Points, in no order, along strands that fork, close into loops and pass close to each other.
(in the rows, 128 means zero)
Points whose rows are less than 134 apart are linked; no others are. Some points are linked to none.
K_641: [151 191 179 135 136 106 170 167 106 146  57 108 144 128 140 133 122 139
 138 135 122 189 137  74 126 101 116 169  99 150 125 123 191  84 124  89
 129 113  51 128 133 130]
K_523: [111 147 140 128 107 145 158 103 169 120 105 135 159 138  97  82 158  83
 110 119 123  89 111 116 148 123 116 173 124 116 122 122 134 208 147 111
 145 128 109 107 125  96]
K_370: [145 162 168 112 150 118 143 174 122 130  80 103 144  92 143 137 115 153
 146 138 108 150  84  99 122 102  88 121 148 123  82 146 164  74 140 114
 143  82  54  94 139 140]
K_18: [122 104  96 150 153 148 150 142 116 121 150 119 133  73  31 141 104 148
 124 127 150  92 135 156 133 117 141 118 185 118 165 192 111  86 119 127
 125 138 133  96 146 163]
K_629: [ 95 127 122 126 105 185 149 115  84 129 144 117 160 136 139 101 115 151
  83 162 181  90 144 152 183  99 128 120 112  96 100 130 145 139 168 128
 144 167 162 172 161  93]
K_493: [119 137 129 131  68 111 129 116 138 119 179 134 139 119  99 111 130 139
 146  94 140 140 128 134  99  86 139 102 116 186 140  57 102 222 112 150
  96  86 164 151 122 121]
K_81: [121 133 134 134  95 148 170 102  96 137 140 128 153 155  86 102 118 128
 112 141 143 137 149 139 142 123 154 150 103 148 118  90 141 197 139 108
 123 103 136 149 114  96]
K_800: [132 119 119 122 116 118 113 125  93 109 153 172 101 137 147 160 134 144
 122 131 112 119 194 103 176 187 159 107  90 168 156 122 135 139  99 112
 132 133 161 149 111 140]
K_756: [123 132  97 135  86 126 139 120 152  89  95 176 154 126 208  65 115 125
 103 136  79 102  77 125  99 143  93 132 108 142 146 124 143 136 152 159
 170 139 118 139 138  94]
K_401: [114  96 103 139 104  96  86 127 112 138 188 150 109 136 176 146 116 152
 152 104  78 146 102 146  92 151 122 105 153 137 110 103  89 133 131 154
 106 101 154 154  84 106]
K_42: [132 145 129 130 126 118 122 139  41 106 102 117 118 125 135 163 116 156
 167 155 179 159 167  85 121 148 135 105  93 159 151 125 193  68 109 126
 141 154 120 147 187 126]
K_356: [150 131 117 119 134 138 158 124 122 127 146 123 118 113 116 115 123 131
 126 117 176 130 158 130 115 137 167 114  76 174 192 103 147 158  84 124
 130 133 132 116 152 135]
K_176: [144 130 169 112 153 142 121 102 152 194 145  83 118 162  82 152 144  95
 150 116 175 162 129 133 125  80 156 136 127 134 115  91 101 188 124 116
  80  91 144 102 108 127]
K_820: [126  87  99 127 123 118 107 133 102 109 178 156 109 127 141 159 119 134
 137 132 117 135 151 130 136 180 146  90 128 144 157 139  93 108 105 134
 131 121 140 149 104 135]
K_961: [106 120 126 145  76  81  74  98 139 124 177 160 128 122 124 121 159 113
 171  46 107 130 106 121  58  98 123 142 133 147 127  49  92 212 116 148
  82 116 176 125  63 125]
K_435: [ 92 104 130 144  95 131 138 116  82 112 148 153 126 151 103 142 107 140
  88 174 118 121 175 147 192 165 144 158 114 108 105 146 110 116 161 100
 149 151 154 192 122 106]
K_320: [ 79 115 139 166  73  95 118  82 169 111 111 198 151 144 129  76 155  83
 147  90  92 106 110  90 119 100 132 173 124 123  96  84 120 216 147 128
 114 105 133 129  87 121]
K_62: [151 155 156 160 126 118 164 155 126  97  58 162 156 133 153 110 116 138
 102 157  81 128 116 109 144 160 122 166  69 148 138 142 149  65 148 110
 172 166  80 149 131  98]
K_499: [130  76  90 137 154 127 116 107 158 124 130 144 101 146 126 128 146  89
 108  89  66  91 133 149 106 184 115 167 146 101 152 134  77 110 138 123
 118 173 149 107  71 125]
K_921: [155 109 105 132 123  98 146 147  98 107 137 166 127 107 157 142  96 145
 155 123  84 137 106 121  75 180 103  97 138 167 149 108 117  95 109 163
 148 112  94 116 121 151]
K_64: [131 109 105 108 154 139 101 152 136  99 134 139  86  83 161 172 105 141
 145 141 102 105 145  97 136 181 151 107 135 144 171 148 124  50  95 131
 144 165 135 108 107 198]
K_437: [157 171 149 125 135 140 176 146 171  89  51 136 166  96 176  94 140 119
 144 134  86 127  75 112  97 141 105 137 106 145 147 123 170 125 136 132
 173 123  65  98 159 133]
K_789: [131 133 177 112 160 113 100 111 156 187 137  83 114 157 115 170 157  91
 161 120 154 167 105 135 125  78 128 131 146  95  65 116 114 157 146 117
  80  64 144 111 121 113]
K_923: [128 110 109 139 188 123 132 159 159 147 131  90  87 125 100 140 126 127
 126  96 102 113 138 137 132 148 138 145 155 106 145 179  86  47 112  88
 127 186 109  94  91 168]
K_213: [105 108 114 126 104 122 106 127 113 137 163 136 118 145 186 132 111 136
 109 152 118 129 117 157 147 122 107 108 137  78  66 159 106 110 173 147
 127 116 150 188 128  85]
K_765: [ 91 142 180  92 113 112 149 114  95 112 124 126 190 187  44 101 178 122
 149 138 122 171 105 129 166 125 162 170 153 129 118 120 134 172 124  93
 147  95  70 112 143 115]
K_288: [108 168 152 142  77 132 158 100  85 156 142 118 160 188 109 107 145 135
 121 148 132 156 151 134 152  76 154 150  87 133  76  70 149 220 159 123
 109  98 156 175 118  82]
K_242: [110 119 141 123 143 158 151 131 116 136 150  88 149 115  54 125 109 119
 107 142 155 135 129 165 152  99 124 147 169  60  95 147 121 146 157 104
 118 100 138 134 144  99]
K_640: [145 168 153 103 135 158  92 152 107 100  76 142 116 112 212 146 143 135
 118 171 139 120 185  74 177 117 131 122  81 123 116 151 208  78 132 142
 146 163 176 151 162 168]
K_598: [156 127 119  90 129 151 130 104 126 155 161  95 115 135 112 137 131 133
 119 127 204 138 189 125 141 120 190  75  92 172 176 103 125 152  95 137
 130 129 171 132 148 149]
K_840: [ 71 105 118 129  93 110 134 105 165  94 147 165 164 120  88 115 180 100
 143  99  67 114  90 106 106 134 110 160 172 119 135 127  88 183 121 136
 127  94 112 111 100 118]
K_11: [164 128 100 114 124 104 144 142  93  96 149 142  99  94 116 146 128 141
 151 124 167 120 152 117 107 158 154  97  97 188 220 102 132 120  70 114
 146 146 127 116 159 177]
K_958: [112 126 162 104 146  82  90 137 139 133 130 130 146 132 125 147 172 114
 182 111  98 166  64 107 102 121 106 134 168 123 102 137 111 155 113 141
 122  75  81  90 102 135]
K_478: [150 104 134 142 164 124 116 124 149 162 134 102  72 150 135 133 136 109
 123  95 118 130 158 136 143 162 157 151 107 140 157 139  94 118  84 102
 120 168 123 112  79 141]
K_132: [130 108 129 107 139 160 117 111 148 169 160  85 105 157 122 138 124 116
 120 118 198 134 169 144 137  89 175  84 111 125 122 109 101 147 130 141
 116 139 177 143 136 125]
K_167: [127 102  96 142 164 132 151 169 135 114 133 114 121  84  92 134 101 171
 118 134 124  99 111 144 121 134 118 112 190  91 133 182 109  36 121 141
 140 153 122  92 139 185]
K_154: [132 138 110 129 138 177 160 136 119 109 123 106 159  78  48 105 100 157
 123 147 208 105 131 141 143 109 140 106 153 133 163 160 171 128 120 121
 139 157 135 101 187 147]
K_997: [108 144 139 119 143 127 118 159 115  85  95 144 110  91 153 148  99 156
 105 162 127 103 137 100 194 162 113 153  99 113 115 172 162  43 136 113
 155 180 124 151 138 146]
K_279: [132 100 127 144 176 131  93 125 165 176 149 100  94 134 125 152 143 105
 153  90 119 142 115 154  84 122 122 123 167 100 121 130  77 126 134 122
  97 121 146 119  94 114]
K_420: [119  81  72 135 133 167 101 125 175 107 196 123 115 108 129 120 141 108
 116  88 108  89 113 158  77 134 134 126 157 123 179 118  61 143 110 149
 119 157 174 111 105 138]
K_690: [119 166 108 124  88 158 163  98 166 119 118 120 147 124 114  59 129 102
 107 119 145  95 122 127 128  95 135 141 119 143 137  96 142 226 133 136
 134 143 135 119 138 111]
K_247: [135 180 122 136  64 149 142 129  95 106 117 159 176 140 169  95 128 140
 124 134 139 141 132 123 103 101 115  95  84 181 145  77 171 185 138 133
 144 103 119 149 174  91]
K_984: [105 119 162 112 160  71 115 108 140 141 139 133 152 163  69 130 185 103
 171  91  82 146  88 117 129 148 136 163 163 108 124 128  99 169 107 110
 123 102  84  77  91 146]
K_365: [167 161 162 120 165  89 128 132 169 186  84  92  87 165 187 124 144 109
  99 131 147 151 179 123 160 112 137 146  83 107  93 156 166  83 125 117
 117 156 102 130 104 132]
K_485: [123  95  98 141 171 134 128 123 184 143 122 105 100 122 122 128 127  98
 100  98 100 104 125 168 117 158 121 155 162  77 141 168  76  98 132 110
 113 183 135  95 105 155]
K_623: [114 121 150 120 149 161 117  99 159 156 141  80 135 128  88 135 121  83
 127 124 164 126 122 166 138  84 122 132 148  70  80 113 119 183 147 112
  98 120 178 129 132 101]
K_518: [131  96  97 144 128 124 133 158 103  99 179 149 149 100  25 168 137 148
 141  96  88 121 144 159  98 147 141 123 184 145 174 138 100 119  99 125
 113  96 131  80 113 152]
K_991: [117 132 158 106 159 101 118 163 131 134 131 102 130 133  72 149 135 134
 166 120 106 175  87 113 136 114 132 134 197 125 112 145 119 127 123 106
 109  84  68  84 119 162]
K_864: [107 136 134 126 103 150 130 125 122 127 123 128 142 145 192 113 128 135
  81 157 150 111 129 156 166 114 108 128 114  95  97 152 132 124 171 130
 140 151 134 165 148  82]
K_919: [117 114 139 154 132 106 142 157  89 115 133 142 141 119  94 152 105 165
  98 154  85 128 116 143 136 150 106 138 157 111  99 171 119  77 155 126
 139 104  90 155 114 117]
K_33: [152 143 162 123 133  94 134 154 104 151 106 118 130 114 172 164 107 147
 161 138  97 178  80 101  99 131  79 104 138 134  83 126 157  87 145 154
 122  70  72 110 119 132]
K_651: [122  79 117 152 123  93 166 136 114 115 127 177 136 146 106 155 113 144
  99 126  48 114 141 134 127 186 102 167 119 137 149 134  90  85 132 122
 142 137 109 135  77 108]
K_412: [159 126 116 129 106 128  92 148 101 126 162 123 132 112 166 149 111 154
 148 138 175 148 104 130  98 106 102  52 156 138 114 116 121  98 126 179
 114  67 113 124 154 118]
K_88: [140 159 138 140 107 103 148 145  58 102  90 161 147 160 182 137 118 158
 140 157 107 170 136 111 119 146 115 100  79 152 133  98 184  94 131 135
 155 121  98 161 157 100]
K_462: [113 102 116 155  88  97 125 112 122 138 165 176 118 135 156 140 136 131
 151  85  53 138 107 130  76 156 111 147 128 159 134  93  97 158 110 147
  95  96 142 144  59 100]
K_838: [118 131 140 122 135 127  94 118  80 133 135 109  91 118 111 168 114 161
 118 177 170 127 189 102 194 138 130 129 123 124 103 173 143  70 134 109
 135 141 157 176 137 145]
K_192: [130 125 111 120 138 107 107 142  79  91 102 132  87  97 133 186 119 152
 182 152 155 134 175  51 146 152 143 116  99 169 160 128 184  56  79 120
 146 158 133 141 159 175]
K_742: [104 128 164  93 129  81 144  91 137 137 112 143 163 186  63 105 180  85
 158 117 113 149 105 101 159 144 159 194 141 118 112 114 122 202 120  93
 124 104  88 109 105 116]
K_477: [126 130 117 127 129 148 108  82 195 153 129  92 114 134 135 100 126  60
 129  88 143  97  94 140 130  73 120 138 145  69  82 104 109 195 146 125
  99 130 176 107 124 118]
K_568: [127 102  99 143 148 142 101  73 174 153 142 114 107 159 112 107 149  52
 138  64 107 112 128 151  92 131 133 162 124 105 146  69  86 178 109 108
  99 169 178 103  75 128]
K_86: [135 118 128 133 138 106  97  86 167 171 107 124 100 172 212 102 136  76
 123 104 125 108 103 162 131 100 115 146 119  67  73 125 126 149 160 154
 105 122 164 140 119  98]
K_956: [132 139 131 125 150 128 132 170 136 129 109 113 145 101 108 134 125 142
 121 139 114 132  85 118 124 123 108 118 184 117 119 154 131 110 132 129
 133  86  85  94 136 139]
K_810: [153 124 143 133 171 134 131  85 180 191 112  68  98 179 127 142 122  65
 129 110 153 130 161 168 154 106 136 158 114  63  77 131 108 141 141 105
  94 161 154 126 129 123]
K_657: [164 145 139 103 129 137  83 138 103 101  85 121  98 111 191 181 118 140
 170 165 142 142 189  65 141 130 127  92  97 149 125 131 195  55 108 144
 145 140 147 156 165 174]
K_120: [ 92 148 132  90 108 117 105 141 132  86 161 129 177 110  87 112 162 129
 152 128 128 141  64 138 121 115 109 104 197 110 102 139 120 171 140 155
 133  76  99 115 152 105]
K_554: [116 155 153 140 118 161 166 151  79  95 109 145 188 118  24 111 131 144
  99 155 136 124 138 131 165 125 131 161 145 130 146 143 157 140 153  94
 137 123  98 106 155 129]
K_72: [129 100 114 134 158 105 132 157  91 129 158 134  98 118 113 172 106 179
 137 113  77 140 147 127 133 176 123 130 156 146 140 139  99  39 112 120
 135 138 109 118  93 167]
K_660: [130 111 113 114 161 103 109 140 109 103 141 121  91  96 140 170  80 165
 154 129 105 128 142  77 145 158 123  94 160 134 122 161 125  20 133 126
 149 157 123 107 118 195]
K_425: [125 107 101 124 121 149 109  86 181 145 176  94 106 157 104 114 134  86
 131  63 149 114 152 143 107  97 165 121 114 123 145  71  72 197 117 127
  99 156 191 134  97 126]
K_897: [165 131 123  94 114 123 101 138 109 129 138 114 121 105 212 159 109 149
 158 143 150 154 108 114  78 118 119  38 122 158 127 113 134  69 125 190
 143 104 130 129 176 149]
K_534: [111  89 115 160 111 126 138 116 140 121 134 146 125 130 115 115 118 124
 110 123  81 131 117 156 119 136 109 149 154  94 122 142  93 139 145 134
 129 123 149 158  97  96]
K_667: [102 103 100 125 140 148 135 101 172 108 144 125 159 131  30 124 170  91
 135  78  92 107 126 150 120 118 129 174 179  87 143 124  79 184 120 103
 126 121 147  67 116 144]
K_313: [111 162 108 111  64 153 122 117 110 108 148 138 147 144 192  64 127 146
  94 140 157 106 157 134 142  87 142  82  88 153 129 105 158 173 142 156
 156 159 161 165 185 129]
K_163: [110 110 105 124 124 135 131 117  79 117 166 124 121 109  57 146 122 149
 127 127 189 118 182 127 153 165 178 115 124 159 175 144 131 116  91 118
 126 150 140 140 146 165]
K_966: [122  99 120 138 156 121 118 163 119 140 153  97 110 105 126 159  90 159
 131 118 129 133  92 144 118 128 119  89 181 101 114 174  90  43 128 152
 125 126 116 111 124 149]
K_983: [139 110 136 120 150 140 141 123 116 177 160  96 128 141  42 155 122 108
 133  95 161 149 154 151 135 115 170 156 152 132 141 110 101 176 109  97
 102  93 141 103  93 141]
K_177: [142 111 147 140 163 120  96 117 120 193 154  94  78 159 123 172 144 117
 147 111 139 172 146 152 114 128 151 125 129 139 116 113 100 114 120 109
  85 112 145 135  84 119]
K_536: [130 104 125 124 178 154 115 131 162 169 143  81  81 135 121 150 124  89
 111 103 168 123 137 163 128 104 163 103 153 107 137 131  80 116 133 117
 100 147 168 123 120 131]
K_369: [158 129 120 139 115  94 153 140  48 100 119 157 136 121 141 150  89 150
 150 138  96 175 125 110  87 166 108  91 105 182 148  86 167 115 122 153
 145  87  80 137 142 116]
K_26: [144 114  98 133 133 160 141 149 106 110 165 114 153  84   8 141 125 148
 149 116 148 111 149 146 116 132 161 112 182 148 169 147 127 131 102 120
 112  93 130  86 147 153]
K_129: [111 135 135 166 111 146 138 151  44  77 106 171 182 112 121 132  98 181
  96 185 124 113 110 130 141 148  98 130 130 116 128 156 152  75 170 131
 157 146  95 165 179 103]
K_731: [146 119 142 153 131 127 178 143 138 104  71 164 154 129  91 111 120 125
  87 153  83 103 123 126 145 171 124 183 104 136 148 153 136  98 138 103
 160 151  86 119 117 118]
K_634: [105 129 140 135  98 106  99 125 111 151 145 115 134 161 220 133 135 154
 124 141 120 162  93 155 113  92  92 100 120  93  49 134 131 111 167 170
 108  77 166 159 123  84]
K_204: [160 150 135 128 150 129 165 158 162 128  75 113 123 104 199 117 114 136
 150 140 124 138 100 112  94 135 120 126  96 143 154 133 161  92 108 134
 157 138  93 103 150 151]
K_963: [ 96 133 140 128  96 123 128 144 117  99 129 157 169 123  97 114 132 128
 122 153  91 136  80 135 132 133  94 136 173 107  84 132 129 159 165 138
 127  80 115 150 134  86]
K_5: [100 156 123 114  63 144 147 108 155 119 154 120 152 123  62  83 136 123
 134 105 145 117 124 122 126 101 143 144 113 179 133  66 119 252 119 142
 128  98 144 134 124 129]
K_654: [ 96 142 150 143 138 144 145 141 104  99  97 140 141 126 116 118 107 158
  82 178 170 112 153 115 191 139 127 164  92 115 123 179 169  61 144  99
 155 203 103 173 146 128]
K_678: [114  99 108 131 118 128 145 137 133  99 157 149 156 126  14 143 169 119
 131  83  66 110 159 159 106 138 132 177 169 116 163 117  84 153 123 114
 108  97 145  77 107 134]
K_501: [151 128 111 126 178 141 144 127 229 146  80 126 106 102 151 101 136  91
 100 108 115  69  83 147 123 131 110 164 151  98 143 159 123 129 137 135
 134 174  96  84 130 145]
K_335: [137 107 136 141 166 117 108 155 105 179 160 102  84 130 111 172 118 154
 153 103 125 163 143 128 103 157 136 112 158 148 143 127 101  76 106 116
 112 119 105 107  82 141]
K_112: [ 66 124 134 134  77 107 140  88 160  97 132 154 171 135  72  82 157  74
 135  96 104 106  98 104 145 113 130 179 143 113 106 101 106 206 146 122
 128 107 120 124 118 108]
K_994: [110 125 154 155 105 105 135 118 113 128 125 152 140 158 101 126 126 127
 120 148  76 154 112 135 138 135 124 168 143 114  92 119 121 167 157 114
 111  83 124 169  94  81]
K_446: [115 155 148 128 147 142 142 140 109 147 103 107 126 118 123 128 101 157
 101 164 184 129 140 140 175 112 131 153 111  97 109 161 158  90 146  91
 126 162 112 144 154 121]
K_219: [149 109  85 101 130 150 114 115 191 110 167 114  93 104 148 113 142 116
 117 111 144  80 130 150 107 137 157 105 131 148 191 139  80 152 106 133
 146 183 150  99 119 159]
K_217: [157 123 163 141 141  66 126 129 123 189 105 142 121 167 185 150 135 132
 138 123  80 181 115 110 109 143 119 145  94 145 102 118 139 119 125 130
 105  87  99 126  88 109]
K_411: [114 133 110 106 151 153 112 152 111  80  89 137  98  71 151 142  91 152
 150 177 145  96 130  94 159 157 115 122 141 117 125 172 170  45 128 133
 160 182 143 129 170 181]
K_248: [101 103  99 122 148 155 149 152 154  85 114 144 126  95 132 106 112 138
  97 171 115  60 126 149 158 157 115 137 130  96 142 192 122  70 139 131
 171 190 132 113 145 147]
K_624: [135 161 139 109 136 137 113 161  85 107  87 137 141 125 210 140 137 155
 127 168 146 139 155 113 155 129 111 108  85 119 117 153 188  67 151 131
 163 166 115 172 181 128]
K_350: [131 122 125 131 122 136  94 126  82 141 137 117 114 126 164 157 122 156
 129 169 179 144 156 131 157 117 129  86 130 113  98 153 142  81 137 127
 138 116 145 162 152 118]
K_298: [146 159 151 144 128 151 175 143 115 113  80 155 159 148 165 101 126 145
  98 168 136 127 154 129 152 140 143 146  67 147 160 122 164 109 136 103
 161 177 103 154 168 111]
K_475: [149 116 111 136 173 144 129  83 199 155 115 103  98 144 127 113 118  46
 117  85 138  91 123 177 125 107 120 158 129  58  96 124  97 157 134 103
  95 161 164 118 121 117]
K_803: [128 126 114 104 159 148 141 147 182 119 105 114 109  97 181  99 132 118
 103 154 154  73 109 149 154 133 123 124 126  92 134 190 139  88 140 146
 162 186 119 106 153 150]
K_892: [123 150 158  93 111 124  82 146 113 126 163 122 153 117  88 153 148 126
 170 134 151 169  77 127 114  99 115  85 187 118  90 126 113 159 115 158
 109  39 104 114 152 115]
K_580: [120 167 166 100 125 165 155 145 105 133 114 126 183 141  49 105 153 133
 129 148 145 155 125 114 171 110 135 152 144 126 116 123 156 180 137  92
 141 109  74 106 165 135]
K_53: [113  91 129 158 135 100 136 127  82 116 122 162 119 146  92 138 100 151
 102 161 100 116 155 130 160 181 123 150 115 114 119 165 112  68 148 127
 156 143 113 159 115 116]
K_902: [122 107  92 113 115 106 101 126 116 104 157 154 115 126 177 155  94 164
 143 136  87 120 104 136 108 178 107  83 148 144 125 138  98  91 125 159
 140 122 117 148 112 124]
K_882: [124 113 112 125 154 154 152 108 190 103 112 133 155 112  68 108 158  93
 116 118 107  85 115 137 133 129 114 167 150 102 147 143 124 190 123 110
 133 128 115  72 125 130]
K_40: [164 138 129 120 142 109 133 139 155 153 113 110  99 129 161 136 122 131
 137 119 117 142 127 118  96 132 131 106 104 161 158 131 124  92 103 137
 128 122  94 116 114 151]
K_737: [149 151 152 121 140 131 158 118 165 130  81 135 139 153 183  87 136 108
  90 140 136 114 148 124 141 143 153 140  61 140 159 128 170 156 120 120
 160 170 139 132 139 116]
K_104: [ 92 112 129 121  94 101  95  94 161 114 164 161 141 110 107 130 172 100
 165  61  87 129  72 110  75 116 108 154 166 131 128  93  97 201 116 133
  89 100 131 102  85 131]
K_585: [131 133 105 109 128 171 120 152 121 105 120 122 114  77 149 131 105 147
 130 159 183  97 136 122 133 135 135  98 121 123 165 163 158 101 111 135
 159 165 149 138 187 163]
K_837: [148 134 164 136 166 118  97  88 169 195 107  89 105 180 168 138 136  77
 133 123 150 150 121 159 124  77 122 134 120  81  68 124 124 140 144 130
  78 109 157 129 112 105]
K_549: [114 124 101 134  83 144 187 107 119 128 176 121 134 137  55 109 120 129
 111 107 153 119 181 154 156 131 166 147  92 153 145  76 116 200 117 124
 127 124 165 145 102 114]
K_284: [149 144 157 135 160 101 126 151 122 173 121 112 113 128  95 156 124 123
 154 109 120 173 136 115 120 120 133 155 159 150 133 132 116 111 104 101
  94  87  87 105 107 139]
K_302: [139 158 149 129 108 117 130 137  85 147  94 132 159 142 192 147 129 158
 140 162 118 179 116 111  99 125  92  91 107 144  87 110 166  98 142 155
 132  75  88 134 146  95]
K_856: [127 150 146 143 166 175 157 154 120 151 104  86 140  97  80 116 103 132
 103 156 203  97 136 137 165  90 135 154 135 115 144 166 162 107 119 103
 134 172 113 104 165 152]
K_635: [112  94  91 148  99 134 119 129 153  95 184 148 136 100  99 130 129 128
 118  88  79 118 101 161  81 130 104 131 168 121 144 136  78 149 118 165
 115 120 157 126 106 118]
K_92: [ 97 113 134 179  54  65 102  92 153 122 137 196 120 130 138  96 146 114
 159  83  85 127 105 117  88  95 121 163 107 148 111  61  96 210 138 140
 102 116 164 156  71 118]
K_282: [158 113  85 109 146 130 125 153 130  96 131 142  92  92 157 138 117 135
 172 123 133 114 134 107  97 174 138  95  94 185 198 121 130  80  83 135
 148 157 124 107 132 185]
K_603: [126 163 122 126  91 163 139 127  86  97 106 149 178 154 206 100 138 156
 114 162 152 137 156 124 127 107 125  85  60 151 151  97 178 145 132 138
 150 153 138 172 201 105]
K_975: [111 128 109 130  62 131  85 121 133 125 195 118 114 115 126 122 111 143
 140  99 162 149 123 157  91  81 140  81 127 154 123  87  97 171 116 165
  99 100 175 179 131 115]
K_671: [100 153 121 139 109 156 133 146  74 110 114 162 163 125 196 124 110 165
 100 173 143 118 123 135 144 136 102 104 109 111 119 147 168  91 170 130
 146 155 125 163 178 100]
K_552: [165 139 129 105 117 121  91 134 103 133 122 106 120 124 186 148 144 127
 145 152 207 157 136  94  93  82 133  27  99 172 144 112 151  82 115 160
 126 113 138 137 192 149]
K_178: [166 142 172 132 151  75 129 148 126 181  86  92 115 176 188 137 153 134
 123 149 117 189 153 120 124 113 123 128  79 124  73 135 154  92 126 128
 102 103 104 145 102 120]
K_602: [155 161 176 121 154 128 146 116 157 168  74  88 130 166 165 100 143 109
  89 138 151 133 147 137 147  82 110 157 100 111  89 136 172 132 137 113
 114 143 101 124 128 109]
K_109: [147 133 134 133 187 115 127 154 174 171 125  80  69 130 129 140 124 124
 134 100 149 136 158 105 134 128 152 134 131 135 161 142 107  72  88  98
  99 186 106 103  90 165]
K_584: [124 138 101 130  67 108  99 129  97 108 186 134 124 115 157 131 102 155
 134 139 152 151 112 152  86 110 115  60 148 153 111 104 123 140 121 178
 101  79 143 162 150  96]
K_707: [145 118 147 136 132  74 135 117 123 145 109 164 133 149 143 142 139 124
 160  99  49 155  96 109  94 165 118 165 119 168 124  97 119 143 114 117
 103  84 108 117  59 115]
K_300: [149 122 117 126 155 122 129 119 173 157 103 126 108 120 181 110 138 110
 113 109 106 107  83 144 103 137 102 142 141 108 112 145 119 126 133 152
 129 125 115 109 116 117]
K_326: [142 109 100  93 148 168  68 146 164 126 123 130  69 112 190 160 124 108
 128 131 101  75 155 111 160 163 160 107 153 120 139 156  92 108 140 134
 140 169 182 120  95 163]
K_400: [142 147 125 122 128 135 155 145 156  87 104 153 166  98 124 104 142 132
 140 142  85 127  68 117 102 143  92 117 154 135 126 139 139 142 141 136
 152 103  73  98 148 127]
K_291: [114 130 101 136 147 174 167 150 121  78 107 147 145  87 112  88 112 150
 105 175 166  84 133 128 133 147 124 143 121 123 166 168 157  88 118 122
 171 196 145 128 181 150]
K_286: [134 103 105 119 154 104  87  96 180 159 102 129  93 134 221 119 130  84
 120  83  95  95  78 146  97 144 104 132 135  66 104 141 102 117 150 162
 104 151 148 114  92 116]
K_23: [126 112 113 123 150 148 174  92 133 170 165  97 117 155  38 126 115  98
 133 106 137 129 164 160 159 132 165 167 111 118 133  85  98 193 118 102
 108 141 163 138 112 108]
K_123: [145 140 118 113 122 124 139 102 169 141 123 125 113 167 191  73 135 117
  89 125 140 114 154 127 131 116 153 112  71 158 159 110 146 191 110 153
 146 151 162 133 148 134]
K_853: [134 131 124 124  92 125  96 137  85 135 157 112 125 162 199 141 150 170
 122 166 153 167 137 134 129  95 114  61 114 116  82 136 139 100 145 164
 116  86 155 176 142 114]
K_77: [129 153 115 120  81 149 128 105 154 122 153 114 128 149 165  67 125 123
 108 111 166 106 130 140 111  81 143 109  94 161 139  97 131 209 119 155
 142 129 163 144 159 112]
K_795: [135 129 128 111 130 155 122  99  91 122 143 113 113 129  78 144 127 151
 126 151 205 129 198 105 175 151 169 110  86 166 159 121 172 145  96 113
 146 144 178 152 162 150]
K_938: [146 158 167 128 141 121 144 131 146 154  68 127 135 136 148 109 151 120
 116 149 124 152 115 116 120 115 107 156 116 137 103 133 156 157 139 116
 123  99  89 115 129  96]
K_860: [129 108  97 121 122 147 104 141 139 120 176 117 130  88 112 130 107 119
 132 113 141 119  95 165  97 107 121  76 183 114 137 142  84 135 123 159
 115 113 153 137 134 114]
K_715: [ 95 117 117 123 112 170 142 108  99 103 144 145 135 142 111 117 109 143
  88 171 165  90 178 130 202 151 146 129 112 109 132 136 125 143 147 114
 158 180 165 168 138 117]
K_755: [109 168 139 146  72 118 138 113 132 105 100 171 159 140 164  79 142 131
 118 128  95 138  85 103 105 103 112 131 108 158 127  90 157 188 142 138
 142  81 118 147 142  90]
K_556: [161 123 111 113 151 150  90 147 125 114 104 153  75  83 177 172 126 130
 138 142 121  98 184  89 163 155 152 118 123 148 151 141 129  95 106 133
 134 143 178 128 111 188]
K_208: [150 129 144 123 162 129 129 168 177 180 101  78 111 101 173 146 113 132
 142 117 140 138  83 121 104  80  94 100 157 123 114 146 132  75 131 150
 112 104  95  78 143 160]
K_819: [117 141 146 154 133 102 123 126  40 124 123 116 109 134 102 157 107 165
 127 174 171 152 178  87 165 153 126 146 107 146 131 147 169  66 118 108
 134 159 116 172 156 126]
K_482: [112 136 119 138 117 153 144 129  71 127 141 126 170 100  49 128 107 156
 115 151 161 121 128 146 144 131 126 133 176 116 114 159 140 134 148 123
 132 104 122 129 149 107]
K_928: [158 190 191 138 126 137 162 146 105 142  78 139 166 155 125 117 150 139
 122 153 121 187 133 102 134 117 118 150  94 160 114 107 184 144 148  99
 130 103  83 131 140  97]
K_22: [129  91 123 160 154 117 115 102 152 155 147 144 107 154  93 139 161  77
 139  67  75 117 130 140  96 150 118 181 131 104 155 107  86 143 115  96
  96 144 129 104  58 115]
K_530: [111 157 142 138  90 103 119  78 180 128 105 174 162 136 155  64 165  96
 136  99 105 119  94  90 112 108 130 155 103 154 128  77 151 220 124 133
 131 102 110 120 106 118]
K_423: [123 133 137 163 127 100 152 170  46  92 105 153 164 110  92 137  86 183
 121 167 102 131 105 117 130 139  90 134 160 113  99 151 169  43 169 118
 153 130  77 135 157 123]
K_655: [159 120  97  97 139 152  98  99 209 129 161 101  89 156 157 114 141  91
 109  91 159  85 145 142 109 108 172 101 104 137 179  98  82 185 113 137
 120 168 187 107 110 151]

How many points has the smallest loop of links through each point below? Write - if it is on no loop.
K_690 => 10
K_320 => 6
K_671 => 9
K_350 => 13
K_177 => 12
K_88 => -
K_298 => -

A piece is all that can be reached along the links. How many separate loops has the piece of each point below (a circle has one, a figure eight two, a Y none), and how many tips (points with one link)?
K_742 => loops 1, tips 7
K_568 => loops 0, tips 3
K_715 => loops 2, tips 1
K_247 => loops 2, tips 3
K_803 => loops 0, tips 2

A tip is a point with one link. Name the tips that can be reached along the links from each point below, in the order of the rows.
K_435 => K_651
K_247 => K_966, K_731, K_552
K_635 => K_478, K_892, K_860
K_248 => K_154, K_803
